Each row is a point on a landscape with many valleys, with its height.
From any point a ball rolls to the lowest of the 2 points nearest to it. It stops when none of these is lower. Distance is the straight distance between rows; heights are no part of it.
Q_526: [121 103  96 132 123 116 136  99 119 119 171 133 136 115 146 139  94 154
 171 129 134 106 122 101 141 146 132 132 128]  (h 491)
Q_109: [101 106  93 118  76 145 120 121 137 161 174 104 221 117 125 175 107 129
 144 147 177 152 148  84 166 133 125 173 118]  (h 373)
Q_86: [134 160 134 128 151 119 170 130 137  82 128 115  47 143 135  66 119 139
 110 145  71  88 168 157 118 121 128 121 124]  (h 895)
Q_187: [137  89 154  96 159 137  63 142 148 162  37 100  97 159 167 136 170 109
 100 102 147 172  89 100 114 133 132  93 126]  (h 442)
Q_316: [118 153 147 105 132 100 132 150 118 138 109 120 139 173 189 143 149 130
 105 100 135 101  78 108 108 116 165 118 121]  (h 660)
Q_28: [100 137 107 112 156  66 105 189 131 151 110 175 185 171 128 107 150 162
 141 146 150 123  63 112  96 148 122 120 114]  (h 790)
Q_378: [ 70 107 128 133 105  98 165 129  86 127 130 127 128 178 175 117 118 114
  83 142 149  93  85 115 137 145 138 120 146]  (h 678)
Q_945: [140 147 154 151  63 105 191 137  78 115 151 135 174 117 106 151 142  67
  75 140 152 110 145 155 165  94 128 168 141]  (h 540)
Q_690: [ 67  88  72 105  80 110 130 157 125 158 184 131 234 149 102 156 120 149
 127 162 199 150 116  75 148 125 134 172 127]  (h 428)
Q_153: [ 85  82 145 142 142 103 146 105  97 159 107 119  89 140 179 122 121 127
  97 114 147 117 102 113 162 133 134 136 141]  (h 718)
Q_778: [152  94 168 102 163 107 103 155 115 184  41 140 102 131 140 135 175 116
  99 118 139 168  90 107 125  89 150 103 113]  (h 390)
Q_158: [ 72 135 113 111  98  93 138 155 111  97 135 101 141 180 161 100 122 119
 113 174 159 110 110 112 135 166 129 136 135]  (h 643)
Q_50: [126 123 138 153 145 142 100  63 153 122 142 110 102  87 129 125 110 125
 156 105 113 144 158 121 150 151  98 116 139]  (h 413)
Q_971: [ 98  90  64 150 118 101 147 170 109 134 190 195 160 142  80 130 121 151
 167 167 146 102 117 122 117 152 117 141 127]  (h 651)
Q_125: [136  70  99 141  86 155 108 165 144 161 189 149 192 119  50 164 119 140
 157 162 170 151 159 126 131  93 116 138 154]  (h 522)
Q_243: [114 107  66 168 141  95 168 148  79 116 165 194 126 123 113 121 120 147
 145 141 115  90 106 127 120 131 115 137 109]  (h 675)
Q_800: [ 97 179 139  91  81 203 111 107 151 116 119  61 109 126 159 132 108  70
  85 121 157 158 186 129 145 152 107 126 134]  (h 521)
Q_95: [183 133 128 144 157 124 115 155 150 131 140 160 120  70  50 113 133 135
 176 157 100 149 135 164 111 107 146 133 150]  (h 464)
Q_665: [160  97  89 147 145 146 114 128 153 146 187 159 158 118  55 155  98 165
 198 115 106 115 152 152  93 102 127 123 156]  (h 576)
Q_337: [ 95 180 179  99  85 125 183 139  93 107 117 100 145 162 184 133 103  98
  49 128 146  90 125 135 128 117 158 125 147]  (h 757)
Q_212: [161 104 160 130 169 158 127 106 134 143  66 121  51 123 155 132 168 114
  99  79 124 178 150 112 144  85 144 101 121]  (h 810)
Q_414: [151 102 163 105 220 132  81 101 139 126  39 110  61 156 164 105 147 147
 120  47  80 138  92 143 115 115 129 127  85]  (h 405)
Q_680: [ 83  94  82 141 157 116  89  87 144 142 139 131 150 123 158 123  92 168
 181  90 128 117 108  95 127 167 117 134 102]  (h 547)
Q_674: [ 94 177 130  98 143 160 107 101 151 131  83  90  70 125 167 111 104 127
 120 113 133 147 157 115 131 169 111 119 120]  (h 695)
Q_854: [153 161 138 153  68 113 169 161  86 124 159 153 200 112  74 158 153  69
 102 171 155 128 114 161 120  96 122 145 143]  (h 591)
Q_80: [129 123 110 110  88 146 124  78 171  97 193  76 128  86 110 142  84  93
 176 149 133 143 157 139 157 201 119 131 135]  (h 829)
Q_349: [113 118 127 151 160 126  70  95 152 130 128 142 166 128 152 135 125 167
 170  74 106 116  92 113 105 138 116 109 120]  (h 589)
Q_31: [108 176 129 100 155 129  93 132 139 144  94 116 118 126 158 126 115 148
 153 125 130 151 111 101 121 161 143 126 101]  (h 745)
Q_79: [123 172 164 106 115 146 195 114 110  90 122 104  92 155 165 103 107 108
  63 106 123  95 157 156 119 101 160 101 160]  (h 804)
Q_353: [155 134 119 121  72 105 185 126 116  98 200 117 160  93  43 152 107  92
 157 181 148  99 142 143 135 150 154 144 158]  (h 720)
Q_593: [117  88 115 142 138 157 101  52 140 104 119  85  46 133 167 124 119 119
 138 109 113 135 157 113 138 161 102 125 131]  (h 396)
Q_265: [163 113 109 173 166 106  96 128 149 105 124 149 129 125  96  96 129 173
 167 136  60 104 103 153 110 133 113 135 107]  (h 579)
Q_295: [117  87 108 160 173  91 132  96  95 109 116 132  85 161 159  99 126 176
 131  90  81  80 105 127 136 129 121 150 102]  (h 229)
Q_847: [131 148 104 124  81 115 173 173  92 136 189 176 214 131  79 176 146 123
 113 171 159 129 116 122 119  96 129 122 117]  (h 623)
Q_186: [176 102 148 171 209 127 121 108 114 147  98 196 109  99  97 119 141 161
 133  80  67 132 137 159 126  73 134 118 114]  (h 663)
Q_533: [152 151 133 134 164  92 105 160 136 132 100 160 131 170 164 124 171 166
 139  98 105 100  61 126  86 113 144 106 109]  (h 637)
Q_456: [123 134 152 126 143 150  92 133 148 110  78  94  84 177 182  84 138 125
 120 118 122 122  99 139  95 146 113  98 153]  (h 552)
Q_124: [ 98 174 141  95 143 142 174 125 104 108 122  95  57 166 164  71  99 127
  82 144 116  82 152 136 122 135 124 127 136]  (h 851)
Q_140: [147 141 136 135 135 127 139 109 114 126 124 137 115 120 162 141 141 136
 114 109 125 117 117 121 126  95 158  99 135]  (h 677)
Q_980: [129  97 131 113 143 125 102 187 109 202  72 153 142 111 119 152 164 144
 107 149 162 180 107 109 146 103 140 135 120]  (h 332)
Q_529: [117  68 123 146 122 133  93 147 147 194 171 184 205 145  76 156 139 157
 139 127 171 136 130 121 105  69 106 110 165]  (h 572)
Q_299: [110 105 105 107  41 106 192 130  88  85 197 124 184 126  92 146 102 102
 135 179 148  98 127 117 152 162 140 146 120]  (h 679)
Q_262: [157 140 147 139 113 156 111 106 149 120 144 104 118  89 105 134 133 113
 157 143 133 155 145 126 138 143 131 116 147]  (h 282)
Q_696: [110 181 133 100 107 143 101 146 151 148  94 104 158 104 136 155 132 125
 119 153 157 175 129 121 141 150 135 143 114]  (h 779)
Q_996: [100  92 107 151 119 101 120 157 119 155 134 147 123 116 115 104 130 127
 133 192 141 135 118 134 159 149 121 138 123]  (h 447)
Q_685: [148 131  95 152 160 104  79 171 147 124 132 186 149 154 118 117 145 188
 169 117  84 116  81 138  76 111 113 124 100]  (h 614)
Q_862: [ 95 184 127  96 115 190 115  96 163 104 134  72  73 110 137 110  97  83
 126 133 131 150 184 146 131 190 101 110 129]  (h 615)
Q_618: [ 90 149  89 155 130  77 138 187 101 124 143 203 190 169 120 117 160 134
 129 157 155 112  66 127  94 133 117 109 113]  (h 801)
Q_785: [143 146 180 128  87 155 130 134 120 144  83  77 142 113 157 142 155  85
  82 106 142 167 164 143 169  92 125 153 137]  (h 303)
Q_966: [196 120 138 177 163 101 151 105 111 105 133 164  89 116 103 116 152 152
 145  97  51  87 136 172 120  84 135 134 117]  (h 702)
Q_35: [145 162 158 138 163 118 139  79 154  63 122  93  73 116 111  86 105 130
 136 111  60  82 156 169 107 130 131 138 138]  (h 941)
Q_563: [112 125 150 115  52 135 148 127 118 125 162  87 215 101 141 171 108  99
 114 129 170 137 152 113 178 129 137 180 119]  (h 277)
Q_411: [147 134 115 155 138 114 183  89 131  75 170 109  86 110  90 103  89 112
 148 139  87  82 147 154 130 144 127 146 124]  (h 934)
Q_924: [128  89  74 148 116 115 148 136 129 134 217 183 171 131  30 148  80 154
 198 152 136  82 131 146 105 123 118 119 152]  (h 618)
Q_159: [ 97 141 124 121 103 118 117 160 133 101 114  89 105 194 189  68 118 128
 113 155 132 102 105 133 103 170 116 114 137]  (h 604)
Q_261: [159 159 138 105 132 161 144 142 102 140  76 115  72 123 152 158 174 120
  73 100 132 170 166 117 142  77 162 132 110]  (h 845)
Q_137: [167 119 153 141 205 166  96  71 154 136  89 160  74  72 116 129 142 124
 138  55  82 180 174 140 121 128 118 100 117]  (h 673)
Q_115: [147  90 142 143 186 105 109 118 111 123  66 125  76 169 166  89 143 148
 112  86  81 102  85 137 122 112 121 129 114]  (h 319)
Q_363: [186 124 109 172 176 119 135 129 136 135 168 186 127  93  41 125 104 155
 187 108  80  97 139 163 107 110 133 144 143]  (h 527)
Q_437: [140 106 138 114 211 141  68 100 144 138  53 127  66 114 128 102 133 156
 145  90  76 151 120 123 115 141 109 121  77]  (h 488)
Q_698: [148 144 133 106  78 130 169 105 129  93 190  91 155  70  82 141  88  94
 140 163 133 133 168 124 159 158 145 148 141]  (h 768)
Q_564: [122 159 151 121 165 183 122  82 173 105  98  75  27 125 132  61 117 114
 126 115  95 125 199 156 122 157  82 112 148]  (h 668)
Q_244: [ 96 164 125  77  76 123 107 146 130 140  91  75 186 147 177 158 126 106
 104 133 186 168 124  94 151 148 135 178 114]  (h 807)
Q_192: [124 120 154 115 164 135  48 113 160 129  63  96 107 156 174 108 143 125
 131 107 122 157  94 108 123 151 101  83 124]  (h 496)
Q_835: [137 181 157  94  95 199 117 115 143 133  89  51 116 144 186 167 152  81
  68  84 153 160 172 115 141 106 131 139 133]  (h 419)
Q_911: [163 131 139 134 193 147 107 108 144 160 103 173 121  62 103 150 122 155
 160  93  95 159 155 145 122 115 136 107 128]  (h 613)
Q_700: [116 118 135 168 158  84 172 100  93  79 135 156  93 173 156 103 130 132
 100 111  87  46  86 151 116 119 111 124 116]  (h 192)
Q_131: [121  92 128 133 141 132  67 124 159 184 140 169 191 122 119 140 130 172
 164 102 148 143 110 114 113 114 115 101 142]  (h 609)
Q_23: [178 150 147 119 134 160 111 122 155 143 114 144 130 106 151 174 158 138
 121  93 122 156 139 110 128  96 163  90 120]  (h 641)
Q_65: [134 160 153 137 164 161 120  59 161 102 111 109  56  86 126 101 114  96
 135 104  96 158 193 137 134 141 113 120 138]  (h 554)
Q_824: [136 171 176 111  67 160 142 134 124 122 128  77 197 102 158 151 112  75
  88 122 151 147 167 137 167 106 147 186 132]  (h 123)
Q_454: [126 118 119 118 103 145 156  72 155  80 175  89  83 102  91 103  70 110
 173 152 110 105 169 134 132 194 125 121 134]  (h 882)
Q_728: [129 105 108 138 125 102 130 185 106 154 113 179 141 131 103 119 161 153
 115 184 137 148 103 121 137 107 127 133 115]  (h 388)
Q_433: [130 117 109 156  94 107 182 149  87  91 178 146 104 130  87 130 140  93
 116 182 128  95 122 156 136 128 122 113 135]  (h 362)
Q_61: [114 135 102 109  42 106 186 159  74  89 188 142 207 140 123 154 138 104
 101 190 173 120 121 116 130 123 119 156 104]  (h 649)
Q_359: [156 130 122 150 109 116 146 139 139 135 156 152 160  95  92 138 144 128
 157 160 129 129 136 148 125 114 134 122 156]  (h 391)
Q_259: [ 99 180 167  63  82 181 156 147 118 128 105  56 133 175 207 131 103 102
  71  91 163 105 134 135 120 112 153 125 157]  (h 717)
Q_297: [103 106  97 109 104 130 128 126 110 162 143 145 173 128 150 175 109 152
 136 122 167 146 115  91 145 123 138 138 128]  (h 434)
Q_333: [122  74 109 159 159 124  93 122 150 136 120 144 122 114 105  95 141 146
 166 159 111 126 117 124 136 163 100 135 133]  (h 520)
Q_947: [117 170 150  69 104 138 136 143 123 144  97  71 107 187 207 175 140 109
  94  78 171 117 107 103 104 130 177 119 129]  (h 686)
Q_300: [155 115 129 134 188 148  81 139 162 166  85 153 112  87 106 110 145 158
 156 117  99 162 120 127 109 113 114  97 100]  (h 562)
Q_986: [106 102 136 132 111 103 105 159 165 179 133 162 182  95  76 110 123 142
 136 187 162 165 118 126 149 151 103 150 133]  (h 523)
Q_623: [131 143 120 149 118 106 195 143  67  84 150 150  95 169 141 111 150 105
  83 154 117  76 107 143 118 124 117 106 116]  (h 284)
Q_744: [115  87 146 121 152 141 143 100 100 143  77  96  43 144 179 141 135 116
  90  86 138 147 148 102 160 112 123 127 138]  (h 767)
Q_396: [147 159 142 147  67 128 199 139  83  73 172 103 112 123  99 130 136  88
  93 168 126 110 151 156 140 107 140 151 140]  (h 453)
Q_130: [163 124 119 153  79 126 137 170 142 140 193 149 199  97  36 151 133 132
 154 181 152 138 140 145 129 109 131 154 169]  (h 461)
Q_178: [148 126 116 109 167 149  88 170 160 170 104 173 138 121 130 161 168 162
 146 101 128 181 117 105  97  94 152 104 105]  (h 605)
Q_184: [104 137 116 112 145  88  88 152 164 141 116 135 166 131 136 110 122 160
 162 146 140 140  89  99 115 180 122 133 123]  (h 773)

Where does a ball stop that starts at each point below?
Q_674 => Q_824
Q_212 => Q_980
Q_80 => Q_700
Q_854 => Q_700
Q_533 => Q_980

Call two points neighbours if one is among the 2 nearest of the other. Go from one point of each pair to the other, from neighbour to neighbour, staying as low as possible. Name the highest point that can't be avoided.
Q_262, Q_593 => Q_50
Q_824, Q_359 => Q_131
Q_980, Q_300 => Q_140
